Each row is a point on a landscape with many valleys, with its height.
From any point a ball takes the steepest step (drop divided by distance) to one of its 3 nearest points. It stops when none of these is lower. Distance is the straight distance between rows; heights are no part of it.
<1288>: 1.37  -0.47  3.57  -0.61  -0.04  0.87  1.81  0.32  -1.00  0.45  0.69  0.69  1.77  -0.36  -1.45  1.38  0.89  -0.06  1.07  1.96  h=8.2
<767>: 2.42  -1.71  2.54  0.52  0.46  1.09  0.91  -0.68  -0.44  0.37  1.53  -0.44  1.18  2.17  -1.60  1.79  0.43  1.01  1.00  1.95  h=16.4
<958>: 1.74  -1.16  1.41  -1.41  1.85  -0.27  1.79  -0.31  -0.96  0.99  -0.79  -1.00  1.58  2.13  -0.68  1.26  3.25  -2.83  1.66  -1.06  h=37.5
<179>: -2.98  0.32  -1.27  0.51  -0.92  -1.14  0.17  -0.13  1.39  0.00  0.76  0.16  -1.14  -1.04  0.22  -0.86  -2.78  2.50  0.01  0.04  h=20.3
<172>: -2.55  0.21  -2.88  -1.15  -1.48  0.04  1.37  0.37  0.66  0.84  2.01  -0.27  1.03  -0.70  -0.10  -2.51  -0.96  -1.90  -0.10  -1.47  h=22.9
<294>: 2.52  -1.16  0.17  -1.02  1.31  0.47  0.89  -0.14  0.36  0.54  -0.11  -0.67  1.39  1.55  -2.35  1.32  3.00  -3.67  1.89  -0.43  h=28.3
<674>: 4.45  0.20  2.70  -3.04  0.04  -0.37  0.73  -0.93  -1.22  3.13  -1.04  0.96  1.69  -0.76  -0.91  1.36  3.24  -1.43  2.40  2.00  h=19.6
<684>: 0.91  -2.41  0.25  -0.04  1.35  -0.78  1.36  0.58  -1.59  0.47  1.35  -1.51  0.53  2.54  1.25  0.34  1.59  -0.05  0.30  -2.57  h=48.4
<980>: 0.10  -0.01  3.58  0.24  0.55  0.51  1.20  1.56  -0.23  -0.08  0.90  0.99  1.06  -0.31  -2.26  0.53  0.09  1.09  1.33  0.78  h=30.2
<191>: 1.65  -0.09  -0.50  -0.40  -0.14  -1.30  2.37  -0.89  -3.03  -0.43  -0.40  -3.52  1.68  2.45  1.77  -0.85  1.57  1.12  0.26  -0.28  h=42.4
<863>: -1.41  0.57  0.16  0.20  -0.15  -0.95  -0.67  0.51  0.25  -1.62  -0.44  0.05  -0.59  -0.77  -1.58  -0.55  -2.70  3.27  0.01  1.21  h=41.6
<1024>: 1.84  -0.17  -0.73  -1.02  0.58  -1.36  -0.01  0.21  -2.50  -0.30  -1.14  -3.07  -0.65  2.53  3.37  0.17  3.88  -1.10  1.77  -1.54  h=60.3
<1141>: -3.53  0.47  0.63  0.57  -0.36  -0.12  0.70  -0.08  3.40  1.39  1.34  1.79  -2.57  -0.30  0.08  0.96  -1.04  -1.32  0.13  -0.27  h=18.4
<713>: -1.57  0.73  0.22  0.34  -0.87  -0.38  0.10  2.24  -1.56  -1.82  -1.56  0.20  0.93  -2.79  -1.57  -1.16  -1.37  1.39  -0.53  0.01  h=24.3
<1194>: 2.33  -0.69  -2.20  -1.11  0.85  -0.82  1.02  0.12  -2.07  0.67  -1.47  -2.87  0.82  2.55  1.33  0.16  3.77  -2.76  0.99  -2.43  h=56.6
<1208>: 2.28  -0.30  1.37  -0.08  1.38  -0.68  0.38  0.90  -1.08  -0.51  0.97  -0.81  1.57  0.35  -1.81  -0.28  1.28  1.01  1.76  0.84  h=42.5
<1070>: -2.34  1.90  -2.33  0.43  -2.59  -0.19  0.23  -0.32  0.44  -0.81  1.02  -0.56  -0.59  -1.14  1.66  -2.54  -2.32  0.64  -1.43  0.05  h=21.5
<573>: 0.51  1.12  3.58  -1.23  -1.05  2.68  -1.84  -0.20  -0.31  -0.59  -1.26  3.31  0.22  -3.05  -0.25  1.31  0.02  -1.97  -0.62  1.89  h=18.1
<681>: 3.53  -1.96  -1.57  1.15  1.28  -0.12  -0.49  0.51  -1.62  0.25  -0.38  -2.17  0.83  2.57  0.22  1.54  4.05  -1.16  1.61  -1.27  h=47.1
<507>: -1.80  0.18  -4.40  -0.62  -1.28  -0.19  -0.11  -0.50  1.39  1.47  2.10  -0.33  -1.09  0.56  0.22  -2.06  -0.50  -1.86  -1.98  -0.08  h=21.7
<927>: 0.58  -1.30  -2.12  0.34  0.29  -0.44  1.60  0.51  -0.01  -0.31  1.39  -1.62  0.90  1.26  -0.93  -1.05  0.48  -1.26  -0.40  0.26  h=28.8
<989>: -2.16  1.28  1.29  0.43  0.45  -0.21  -0.64  0.38  2.54  -0.73  0.45  1.75  -1.96  -1.21  -0.88  -0.01  -0.92  -0.88  0.38  0.98  h=21.8
<427>: 2.50  -3.00  -0.98  0.09  1.54  -1.06  1.49  0.18  -2.01  0.34  -0.55  -2.59  0.71  2.96  1.48  1.48  2.44  -0.55  -0.50  -1.24  h=45.6
<667>: -3.75  1.05  -3.73  -1.46  -1.42  0.01  -0.56  -0.90  1.94  2.57  1.43  0.45  -1.58  -0.86  1.09  -1.93  -0.51  -0.84  -1.04  -0.48  h=21.3
<175>: 2.90  0.48  -1.14  1.21  0.35  -0.48  -0.55  0.50  -0.94  -0.73  1.08  -2.15  0.60  2.03  -1.56  -0.94  1.50  1.55  1.66  0.42  h=37.9
<375>: -2.98  1.96  -0.24  -0.24  -0.26  -0.84  -1.40  2.09  0.80  -1.05  -2.13  1.59  -1.43  -3.12  -0.71  -1.14  -1.25  0.39  -0.46  -0.92  h=16.5
<1223>: -0.34  1.11  -1.30  -1.83  -0.08  -0.05  -0.58  -0.11  0.75  -2.05  0.46  -0.46  0.12  -0.72  -1.81  -1.57  -0.17  -3.35  1.10  0.13  h=37.3
<267>: -1.66  2.98  -1.37  -0.88  0.39  -0.52  -2.10  -0.32  1.54  -1.35  -0.59  1.26  -1.67  -1.86  0.64  -1.95  -0.99  -1.81  0.16  -0.83  h=13.7
<345>: -0.88  1.46  0.82  -0.43  0.43  -0.46  -2.28  1.46  0.26  -1.63  -0.79  1.60  -0.97  -2.30  -1.80  -0.85  -0.43  0.41  -0.98  1.61  h=25.9
<787>: 3.89  -1.99  -3.70  0.85  0.35  -0.66  1.12  0.85  -1.62  0.86  -1.41  -2.91  1.18  2.27  -0.39  0.95  2.52  -1.91  -0.62  -0.94  h=45.9
<901>: 3.17  0.80  0.76  -0.75  0.01  -0.79  0.70  -0.07  -3.69  -1.22  -0.40  -2.16  1.69  1.14  0.05  -0.69  1.29  2.74  1.12  0.70  h=36.1
<701>: -1.69  1.67  2.00  2.44  2.06  0.87  -1.09  -2.01  2.33  0.10  -1.00  2.33  -1.88  -0.72  2.84  0.74  -0.73  -0.98  -0.31  -0.44  h=26.0
<1196>: -2.74  3.08  -1.17  0.06  0.08  -0.76  -2.28  0.21  1.06  -0.26  -2.72  1.87  -1.66  -3.18  2.04  -1.61  -1.40  -0.03  -0.59  -2.71  h=14.2
<250>: 2.65  -1.89  3.07  -1.13  -0.04  0.66  1.10  -1.31  -1.85  0.43  0.42  -0.03  2.21  0.96  -0.97  1.79  -0.29  2.53  1.49  2.35  h=17.5
<1220>: 4.82  -0.47  0.42  -0.19  0.66  -0.32  -1.47  0.00  -1.98  0.31  0.46  -1.14  1.25  0.89  -0.26  1.30  3.21  1.54  3.23  1.05  h=12.0
<1154>: 2.25  -2.59  1.46  0.15  1.86  -0.48  0.43  -0.31  -1.69  -0.20  0.51  -1.71  0.56  3.06  1.17  1.80  2.32  0.72  1.22  -0.78  h=53.1
<146>: 1.68  -0.52  -2.96  -0.88  -1.41  -0.49  2.74  -0.10  -2.75  1.92  0.53  -2.77  1.37  2.89  1.84  -1.20  1.85  -0.96  -1.87  -2.90  h=67.8
<687>: 1.00  -0.47  3.61  -1.39  0.28  0.08  2.57  0.16  -1.47  1.29  -1.25  0.50  2.66  -1.52  -0.38  1.08  1.28  0.04  1.28  1.80  h=16.2
<217>: 0.99  -0.12  -0.22  0.12  0.40  -0.61  0.60  0.75  -0.74  -1.10  1.08  -1.36  1.03  0.29  -1.49  -1.17  -0.04  1.11  0.82  1.05  h=32.8
<1034>: -2.08  0.43  1.33  1.84  0.50  1.65  -3.56  1.43  0.97  0.23  -5.61  2.53  -0.76  -3.36  1.02  0.80  0.09  0.01  -0.76  -3.29  h=10.9
<341>: 2.92  -2.35  -2.37  1.25  1.12  -0.46  0.20  1.01  -1.24  0.72  0.67  -2.24  0.27  3.29  0.08  0.74  1.85  -0.31  -0.24  -2.50  h=41.7
<1233>: -0.56  -0.40  3.67  0.31  -1.89  2.13  -1.86  0.65  -0.67  -0.42  -1.16  2.93  0.19  -3.09  -0.25  2.17  -1.54  1.42  -1.49  2.44  h=13.6
<738>: 4.08  -2.26  1.62  -1.47  -0.73  1.05  -0.18  -2.00  -1.22  0.36  1.10  0.63  1.69  1.04  -2.14  1.78  -0.90  2.67  1.27  3.21  h=18.0
<9>: -1.30  -0.45  -2.60  0.68  0.35  -0.82  -0.94  -1.35  2.39  -0.50  1.42  -0.55  -2.92  1.00  0.81  -0.26  -1.48  0.15  -1.56  1.33  h=26.4
<535>: -0.78  2.73  0.43  1.59  3.10  -0.53  -1.92  -1.80  0.98  -0.38  -2.56  2.30  -0.93  -1.84  2.76  -1.01  -0.25  -0.22  -0.45  -1.38  h=13.3
<1416>: 2.30  -0.68  -2.05  -0.14  -1.61  -0.26  -0.48  -0.13  -2.78  -0.74  0.61  -3.24  -1.10  4.10  3.34  0.20  1.91  1.27  0.07  -2.81  h=66.4
<815>: 0.27  -1.09  2.21  0.19  0.22  0.81  -0.04  -0.74  0.18  -1.10  1.17  0.28  0.92  0.58  -2.06  0.97  -2.16  2.33  0.78  2.24  h=39.4
<247>: -0.60  0.02  -4.35  -1.74  -0.55  0.06  -1.18  -0.33  2.09  0.34  1.31  -0.34  -1.20  0.95  -1.74  -1.15  -0.12  -3.94  -0.53  -1.48  h=45.2
<95>: 3.02  -1.01  -0.14  -0.13  0.60  -0.38  0.21  -0.97  -2.46  -1.07  0.46  -2.72  1.28  3.03  0.11  0.04  0.98  2.50  1.80  0.18  h=22.5
<520>: -2.43  0.92  -0.59  1.58  1.67  -0.12  -0.88  -2.01  1.96  0.11  -0.72  1.67  -1.30  -1.52  3.85  -0.82  -1.27  -1.01  -0.40  -1.50  h=16.9
<292>: -2.43  0.55  2.00  1.97  -0.52  1.45  -1.14  0.87  2.13  -0.70  -1.57  1.83  -0.81  -3.10  2.11  0.64  -2.02  -0.49  0.45  -0.93  h=13.2
<231>: 0.82  -2.12  -0.64  -1.39  1.53  -1.57  2.06  -0.02  -2.26  1.03  -0.73  -2.22  0.77  2.33  2.57  0.26  2.39  -1.64  -0.08  -2.37  h=49.7
<474>: 2.67  -0.33  3.83  -1.33  -1.58  0.92  0.37  0.26  -1.40  1.16  0.64  2.13  1.08  -1.70  -2.12  1.44  0.08  1.28  -0.11  2.80  h=11.9
<1146>: 0.53  -1.09  1.99  -0.73  -0.55  -0.30  1.08  0.42  -2.41  -1.02  -1.13  -0.36  2.88  -2.17  -1.04  0.82  -1.15  2.70  0.24  2.07  h=12.2
<275>: 0.80  0.30  -4.49  0.00  -1.24  -0.24  0.63  0.57  -0.12  3.45  2.48  -1.18  -0.20  2.95  -0.85  -1.90  1.31  0.71  -1.39  -2.24  h=68.3
<555>: -0.77  2.82  3.30  1.22  1.38  1.71  -3.29  -0.75  0.23  1.45  -3.74  4.79  -1.88  -2.02  0.59  1.57  1.11  0.09  -1.59  -0.78  h=17.1
<313>: -2.12  0.06  -1.78  -0.91  1.03  0.49  -1.64  -1.77  3.10  0.17  0.50  1.20  -2.05  0.33  0.74  -0.10  -0.49  -4.10  -1.11  -1.65  h=21.9
<708>: -2.47  1.22  -0.73  0.50  1.33  -0.97  -1.08  -1.29  2.92  0.45  0.45  1.20  -3.28  -0.87  1.91  -0.07  -0.53  -0.78  -0.35  0.20  h=15.5
<572>: 2.00  -0.79  1.78  -0.61  1.90  -0.81  0.99  0.11  -1.94  0.32  0.25  -1.49  1.24  1.40  0.99  0.83  3.01  -0.40  2.00  -0.64  h=47.7
<1411>: -3.06  0.92  1.86  0.44  -0.19  0.06  -0.86  2.19  1.66  -0.44  -1.50  1.98  -1.05  -3.05  -0.73  0.14  -1.62  0.44  0.29  -0.48  h=17.2
<374>: 2.51  -1.87  -2.95  -0.69  -1.29  -0.05  0.80  -0.03  -3.08  1.13  0.58  -2.84  0.29  4.25  2.79  0.24  1.03  1.22  -2.69  -3.58  h=67.5
<464>: -0.36  1.32  3.46  2.31  0.63  2.98  -3.13  -0.23  -0.08  0.75  -3.99  3.89  0.10  -2.84  1.52  1.26  -0.06  0.02  -1.21  -1.06  h=14.6
<619>: -4.01  -0.10  -2.77  0.27  -1.54  -0.30  -0.02  -0.59  2.13  2.04  1.24  0.34  -1.24  -1.49  2.22  -1.06  -2.12  1.23  -0.67  -0.51  h=21.0
<224>: -0.51  1.18  3.48  0.85  -0.41  2.38  -1.60  -0.18  1.07  -0.59  0.19  2.66  -0.98  -1.38  0.57  1.18  -0.48  -1.01  -0.46  2.49  h=20.9
<872>: -3.54  2.14  -3.16  -0.89  -2.93  -0.60  0.41  -1.07  1.09  2.77  1.23  -0.14  -1.70  -0.78  1.83  -1.49  -1.32  2.15  -1.30  0.49  h=21.1
<1399>: 0.51  -0.74  3.85  -0.85  -1.54  0.93  0.22  1.71  -1.67  0.61  -0.97  2.20  1.63  -2.74  -2.32  1.88  0.07  1.63  -0.77  1.68  h=8.0
<1197>: 2.23  -0.82  -3.01  0.91  0.73  -0.57  0.15  1.29  0.16  0.64  1.39  -1.74  0.09  2.68  -1.47  -0.78  2.45  -1.20  0.63  -1.88  h=51.4
<214>: 1.53  -0.37  2.89  -1.07  0.89  -0.80  0.52  1.46  -3.20  -0.40  -0.78  0.12  1.92  -0.72  -0.89  0.17  1.05  2.97  0.95  0.10  h=26.9
<490>: 2.78  0.77  -1.44  0.62  -0.48  -0.23  -0.64  0.09  -0.85  -1.75  0.53  -1.89  0.59  1.08  -2.23  -0.91  0.31  2.04  0.88  2.22  h=42.1
<446>: 2.04  0.89  -0.34  -0.08  -0.80  -0.91  1.89  -0.24  -3.11  -1.11  0.49  -3.03  1.13  2.31  1.70  -1.41  1.09  2.00  0.68  -1.35  h=44.6
<1055>: 2.35  1.48  0.28  -2.27  0.85  -1.01  1.37  0.40  -2.16  -0.45  -1.19  -1.36  1.88  -0.11  -1.35  -1.14  2.60  -1.53  2.42  0.08  h=9.6
<939>: -0.59  -1.62  -1.92  0.22  -0.38  -0.74  2.50  0.06  -1.14  0.26  1.81  -1.73  1.59  1.59  -0.08  -1.07  -0.65  0.70  -0.66  -1.10  h=24.9
<319>: -1.85  1.09  1.93  2.88  1.02  0.31  -2.12  0.22  1.61  0.04  -3.68  2.22  -1.61  -2.87  2.41  1.07  -1.27  2.00  -0.45  -1.35  h=6.4
<1380>: 4.21  -0.63  1.31  -1.55  -0.27  -0.38  -0.22  -0.17  -1.61  0.60  0.45  -0.43  1.78  -1.19  -1.55  0.75  1.59  1.01  1.16  3.42  h=8.3
<1345>: -0.51  0.60  -2.21  -0.01  -0.32  -0.21  -0.48  -0.12  1.09  -1.91  1.26  -0.78  -0.40  -0.48  -0.15  -1.90  -0.53  -2.05  -0.71  0.84  h=35.4
<215>: 1.73  -0.73  3.13  -0.82  -0.82  1.69  1.59  -0.47  -0.61  0.94  0.54  0.63  1.29  -0.47  -1.00  1.82  0.88  -1.48  0.38  3.62  h=14.4
<598>: 2.42  -1.26  -0.90  0.89  0.66  -0.07  -0.30  0.18  0.11  -0.56  1.58  -1.84  0.75  1.82  -2.03  0.16  0.92  0.48  0.99  1.45  h=39.8
<264>: 0.36  -2.74  0.63  -0.48  1.30  0.23  1.69  -1.56  -1.32  -0.73  0.67  -0.93  1.92  3.16  -0.01  0.73  -1.72  2.72  1.24  -1.41  h=31.7
<962>: -1.59  1.80  3.48  0.35  -1.33  3.73  -2.28  0.79  0.27  -0.53  -3.44  3.44  -0.14  -2.96  -0.11  1.54  -0.65  -1.93  0.12  -1.10  h=17.8
<53>: 2.75  -1.35  -5.34  1.08  -1.16  -0.30  -0.25  0.56  -0.31  2.42  0.84  -1.63  -0.47  3.84  -1.21  0.20  -0.18  1.67  -2.54  -2.41  h=68.8
<785>: 1.12  0.51  1.68  -2.21  0.17  -0.71  0.52  1.23  -2.58  -0.23  -1.86  0.61  2.09  -2.85  -2.29  -0.06  1.16  -0.07  0.28  1.24  h=13.8
<614>: 2.77  -0.54  -3.03  0.37  -2.25  0.08  1.17  -1.29  -1.83  0.76  1.12  -2.64  0.58  5.06  0.87  -0.70  0.60  1.94  -1.62  -3.04  h=67.6
<1107>: -1.78  1.14  0.63  1.03  0.82  -0.83  -2.44  -0.94  1.15  -1.67  -1.38  1.34  -2.11  -1.51  1.67  0.21  -2.27  2.47  -0.91  1.16  h=7.3
<668>: -2.89  1.46  -0.25  0.83  0.61  -1.25  -1.31  -0.42  2.02  -0.47  -0.61  0.97  -2.32  -1.88  2.09  -0.27  -1.72  1.24  -0.26  -0.17  h=12.9
<162>: -1.62  -2.88  -1.20  0.87  0.06  -0.38  2.12  -0.08  0.08  0.93  2.30  -0.57  0.98  1.92  -0.63  0.17  -1.71  1.30  -0.76  -1.42  h=25.3
<54>: 1.16  -0.27  -3.47  -0.26  -0.34  -0.24  0.52  0.57  0.49  -0.11  1.18  -1.60  0.28  1.48  -1.79  -1.56  0.85  -2.79  -0.26  -0.64  h=37.8
<1432>: -3.41  -0.76  0.24  1.11  -0.84  -0.02  1.13  0.49  2.81  0.95  1.15  0.63  -0.92  -0.97  0.34  0.28  -2.30  0.43  0.12  -0.47  h=19.3
<829>: 0.24  -0.59  -3.01  -0.45  -1.70  0.25  1.38  0.22  -1.71  3.20  2.52  -1.47  0.96  2.96  0.46  -1.81  1.16  1.01  -1.97  -2.92  h=68.1
<1261>: 3.53  -2.00  -1.05  0.22  0.76  -0.61  0.78  -0.81  -1.71  -0.18  -0.12  -2.84  1.96  2.13  -0.30  0.77  2.40  0.22  1.12  1.75  h=9.8
<1049>: -1.29  0.18  2.08  0.22  -0.02  1.38  1.81  0.59  1.42  -0.30  1.24  1.02  0.43  0.46  -2.09  0.63  0.00  -2.73  1.11  -0.06  h=35.6
<1047>: 0.25  -0.26  -1.33  -0.32  0.38  -0.89  2.01  0.67  -0.73  -0.10  1.77  -1.22  1.24  1.03  -0.59  -1.75  0.73  -0.80  0.71  -1.31  h=36.4
<1002>: -0.98  1.89  -1.80  0.41  0.83  -1.67  -1.53  -1.82  1.97  -0.61  0.06  -0.28  -3.91  -0.17  1.94  -0.21  -0.81  1.26  -0.79  1.21  h=18.5
<1140>: 2.54  -3.60  -1.53  0.88  1.10  -0.09  1.04  0.73  -0.44  0.29  0.28  -1.99  0.85  2.88  -1.58  1.77  0.53  -0.50  -1.62  -0.26  h=36.2
<985>: -1.54  0.39  1.75  -0.20  -0.50  0.63  -0.02  1.87  0.27  -1.45  -1.00  1.49  0.87  -3.12  -1.28  0.05  -1.12  -0.51  0.41  0.73  h=15.1
<463>: -0.49  -0.96  0.89  0.45  -0.14  -0.19  0.95  0.40  -0.35  -1.91  0.58  -0.77  1.38  -0.92  -0.65  -0.14  -1.67  1.18  0.21  1.83  h=38.6
<1408>: -2.42  2.00  1.77  1.16  0.95  1.72  -0.84  -1.49  2.99  0.36  -0.28  2.58  -3.05  0.84  0.96  1.13  -0.30  -3.45  -0.32  -0.46  h=32.2
<1069>: 1.05  0.38  -2.19  0.03  0.35  -0.62  1.17  0.88  -0.59  0.54  1.95  -1.47  0.45  2.00  -0.85  -2.10  1.76  -0.47  1.11  -2.14  h=46.2
<836>: -1.31  1.93  -2.15  0.07  -2.79  -0.71  0.96  -1.25  0.32  -0.73  1.01  -0.87  -0.73  1.08  -0.30  -2.13  -3.05  3.47  -0.87  0.34  h=22.0
<1296>: -3.25  0.64  0.74  -0.21  -0.37  1.03  -0.66  -0.20  2.66  -0.63  -0.14  1.94  -0.56  -2.23  0.34  -0.12  -1.87  -2.88  1.08  -1.92  h=20.6
<1162>: -1.25  3.02  -0.24  -0.15  1.75  -1.32  -2.91  -0.20  1.15  -1.26  -2.08  1.96  -2.96  -2.11  0.57  -1.28  0.25  -0.17  -0.86  0.01  h=12.6
<69>: -1.52  1.46  2.08  -1.05  0.49  1.70  -1.71  -0.72  1.84  -1.44  -0.44  2.24  -0.60  -1.36  -0.64  0.20  -0.82  -3.32  0.93  0.00  h=18.2
<1235>: -1.03  -0.88  2.20  0.39  -1.26  1.11  -1.42  1.75  -0.61  -1.62  -2.61  1.37  1.05  -4.05  0.35  0.92  -1.61  0.73  -0.55  1.17  h=7.9
<104>: 0.82  -3.11  -0.05  1.12  0.83  0.18  1.32  0.15  0.81  0.53  1.50  -0.63  -0.08  3.18  -2.17  1.80  -0.49  -0.26  -1.53  0.00  h=35.9
<582>: -1.56  -1.97  0.24  0.42  -0.22  1.11  1.80  0.14  1.18  -0.49  1.09  0.19  0.45  0.38  -0.34  0.93  -0.66  -3.39  -1.33  0.37  h=34.5
<730>: -0.05  0.37  -3.41  0.53  -0.20  -0.70  -0.78  0.11  2.29  0.13  1.57  -1.29  -2.21  1.39  -0.90  -1.36  0.08  -0.75  -0.76  1.04  h=28.9
<1319>: -1.50  -0.38  0.31  -1.52  -0.11  0.19  1.70  -0.09  0.90  -0.36  0.81  0.25  1.37  -0.45  -2.12  -0.27  -0.54  -3.53  1.38  -1.41  h=39.0
<1078>: -1.67  -1.18  2.22  1.13  -1.35  1.10  -0.83  1.20  0.24  -1.25  -2.15  1.27  0.52  -2.48  -0.94  1.56  -3.13  3.09  -0.08  0.81  h=19.9
<1029>: -1.81  2.18  1.43  1.10  2.22  -0.84  -2.86  -0.11  0.94  -0.18  -3.43  2.92  -2.40  -2.67  1.77  0.57  -0.24  1.07  -0.92  -0.63  h=10.6
<515>: -1.97  2.43  -1.87  -0.35  -0.27  -1.55  -1.18  -0.27  1.89  -0.37  0.27  0.11  -3.00  -1.07  0.52  -1.38  -1.06  0.83  -0.52  0.74  h=16.6
<198>: -0.60  -1.28  -4.13  -0.43  -1.51  0.29  1.79  0.42  -0.54  1.54  2.04  -1.24  1.00  0.93  -0.20  -1.70  -0.42  -1.32  -2.48  -1.30  h=24.2
<1389>: 1.59  -0.78  2.40  -1.22  -0.99  -0.04  0.13  0.48  -1.65  -0.37  -0.55  0.86  1.95  -2.82  -1.14  0.67  0.01  0.65  -0.20  3.29  h=10.5
<178>: -1.53  -0.43  2.99  1.15  -0.61  1.49  0.51  0.46  1.00  -1.09  0.19  1.20  0.34  -1.58  -0.50  1.01  -1.53  -0.53  -0.03  1.72  h=22.6
<1092>: -0.76  -2.40  -1.26  1.10  0.44  0.45  0.10  0.10  2.30  0.01  1.27  0.01  -1.47  1.69  -0.94  1.15  -1.18  -1.75  -2.81  0.76  h=35.3
<481>: 2.23  0.87  -0.82  -0.63  0.03  -0.04  -0.04  0.73  -0.55  -1.46  0.33  -1.33  1.04  -0.36  -1.95  -1.04  1.27  -1.27  1.30  1.75  h=20.4
<924>: -2.09  1.73  -0.67  0.61  -0.51  -0.75  -1.62  0.82  0.20  -1.80  -1.31  0.59  -0.92  -2.32  0.84  -1.41  -1.94  1.35  -1.18  0.43  h=14.0
<430>: -1.94  0.34  0.34  -0.12  0.41  0.69  -0.96  -0.31  1.85  -1.59  0.38  1.18  -0.52  -1.49  0.60  -0.45  -1.20  -2.64  0.21  0.37  h=21.6
<159>: -0.54  -1.73  0.65  0.46  0.54  0.09  2.34  0.64  0.41  0.11  1.37  -0.32  1.10  1.05  -0.98  0.59  0.23  -1.91  0.06  -0.23  h=33.3
<5>: -1.15  1.33  2.81  0.99  0.51  1.13  -1.72  -0.23  2.12  -0.54  0.03  2.37  -2.19  -0.78  -0.48  1.02  -0.64  -0.23  -0.22  2.44  h=22.8
<1357>: -2.90  1.20  -1.16  0.72  -0.18  -0.26  -1.01  -0.26  1.93  -0.05  -0.47  0.96  -1.08  -2.34  2.83  -1.34  -1.97  -0.15  -0.38  -0.80  h=14.3
<188>: -0.85  0.01  3.38  -0.63  0.00  0.75  2.67  1.15  -0.44  0.03  -0.49  0.83  2.25  -1.32  -1.53  0.92  0.36  -1.67  1.99  -0.42  h=43.6
<149>: 2.72  -1.02  2.08  0.44  1.17  1.05  0.42  0.36  -0.03  1.15  1.37  -0.12  1.08  2.02  -1.98  1.52  2.39  -1.07  1.79  0.99  h=20.0
<338>: -1.33  -0.79  -0.30  0.30  -0.71  -0.10  1.54  0.01  -0.45  -1.67  0.60  -0.98  1.37  -0.55  -0.58  -0.71  -2.98  2.65  0.43  0.41  h=39.1
<4>: -1.03  -0.35  -1.36  0.53  0.01  -1.10  1.06  0.58  1.03  0.21  2.34  -0.84  -0.27  0.66  -1.22  -1.51  -0.78  0.33  0.19  0.00  h=27.7
<334>: -2.26  2.24  -2.23  -0.64  -1.42  -1.18  0.75  1.03  0.69  1.16  1.57  -0.08  -0.56  -1.05  -0.65  -2.80  -1.00  0.67  0.19  -1.23  h=24.4
<466>: -2.95  -0.71  -1.51  -0.08  0.18  -0.51  -0.23  -0.71  3.04  1.10  1.53  0.82  -2.07  -0.17  0.62  -0.02  -0.98  -1.92  -1.31  -0.25  h=17.4
<1176>: -1.20  0.71  2.10  1.34  0.79  1.05  -2.62  0.06  0.51  -1.49  -1.80  2.06  -0.07  -3.27  2.00  0.05  -1.32  0.32  -0.81  0.68  h=19.8
<366>: 2.32  -0.86  3.54  -1.29  -2.51  1.41  0.31  -1.03  -0.96  0.80  0.70  1.99  1.07  -1.93  -0.47  2.13  -0.74  0.43  -0.74  4.13  h=12.5
<424>: -2.35  0.81  -4.60  -0.88  -2.95  0.54  0.21  -1.13  0.86  3.45  2.00  -0.53  -0.90  1.15  0.56  -1.47  -0.64  0.94  -3.46  0.54  h=21.4
<659>: -0.55  1.37  1.62  1.38  2.26  -0.85  -2.42  -2.33  0.97  -0.84  -2.47  1.95  -2.67  -1.25  2.43  1.32  -1.45  3.04  -0.99  1.08  h=14.1
<233>: 3.34  -0.30  -1.46  0.95  -0.29  -0.44  -0.57  -0.14  -2.71  -1.05  0.12  -3.27  -0.10  3.24  2.10  0.23  3.15  0.92  1.62  -1.36  h=63.6
<561>: 1.34  -1.88  1.71  -1.43  1.86  -0.75  0.59  0.09  -1.12  1.11  -1.61  -1.54  -0.34  2.71  2.90  2.07  3.95  -2.46  1.31  -1.05  h=53.2
<974>: 1.89  1.07  -1.28  -0.22  -0.83  -0.12  0.52  -1.26  -1.44  -1.97  0.05  -1.65  0.82  2.58  -1.63  -1.48  -1.60  3.89  0.82  0.34  h=44.3
<1115>: 1.91  0.83  3.99  -2.87  -0.82  0.78  2.05  -0.16  -1.42  2.33  -1.36  1.60  2.04  -1.40  -1.80  1.71  1.73  -1.90  1.63  1.66  h=18.7
<788>: -2.45  -0.75  -1.93  0.55  -0.27  -0.99  0.41  -0.98  1.98  -0.02  1.68  -0.53  -1.32  0.94  -0.19  -0.38  -2.35  1.68  -0.58  0.69  h=21.2
<1128>: -2.78  2.51  -1.70  0.31  -1.00  -1.69  -1.19  -0.54  0.75  0.61  -2.48  0.50  -3.06  -2.90  3.66  -0.36  -1.79  3.47  -0.90  -1.47  h=15.6
<287>: -1.14  2.07  1.61  0.48  2.05  0.79  -2.74  -0.70  1.54  -1.12  -1.50  2.59  -1.18  -1.81  1.15  -0.23  -0.50  -1.83  -0.05  -0.21  h=16.1

Where does a ball stop that starts at each point below?
<572> => <1288>
<1140> => <939>
<1196> => <319>
<829> => <1107>
<989> => <1107>
<863> => <1107>
<9> => <1107>
<561> => <1288>

Call two points neighbours if one is among the 3 nearest of the other. Go from one point of each pair to the other, from neighbour to neighbour, staying as low as possible. Name the highest point that can't be avoided.
<1055> / <1107> => <1223>
<1380> / <1288> => <215>
<1107> / <1288> => <1411>
<1380> / <1261> => <1220>
<1261> / <1235> => <1233>
<1380> / <1399> => <1389>
<319> / <1107> => <659>
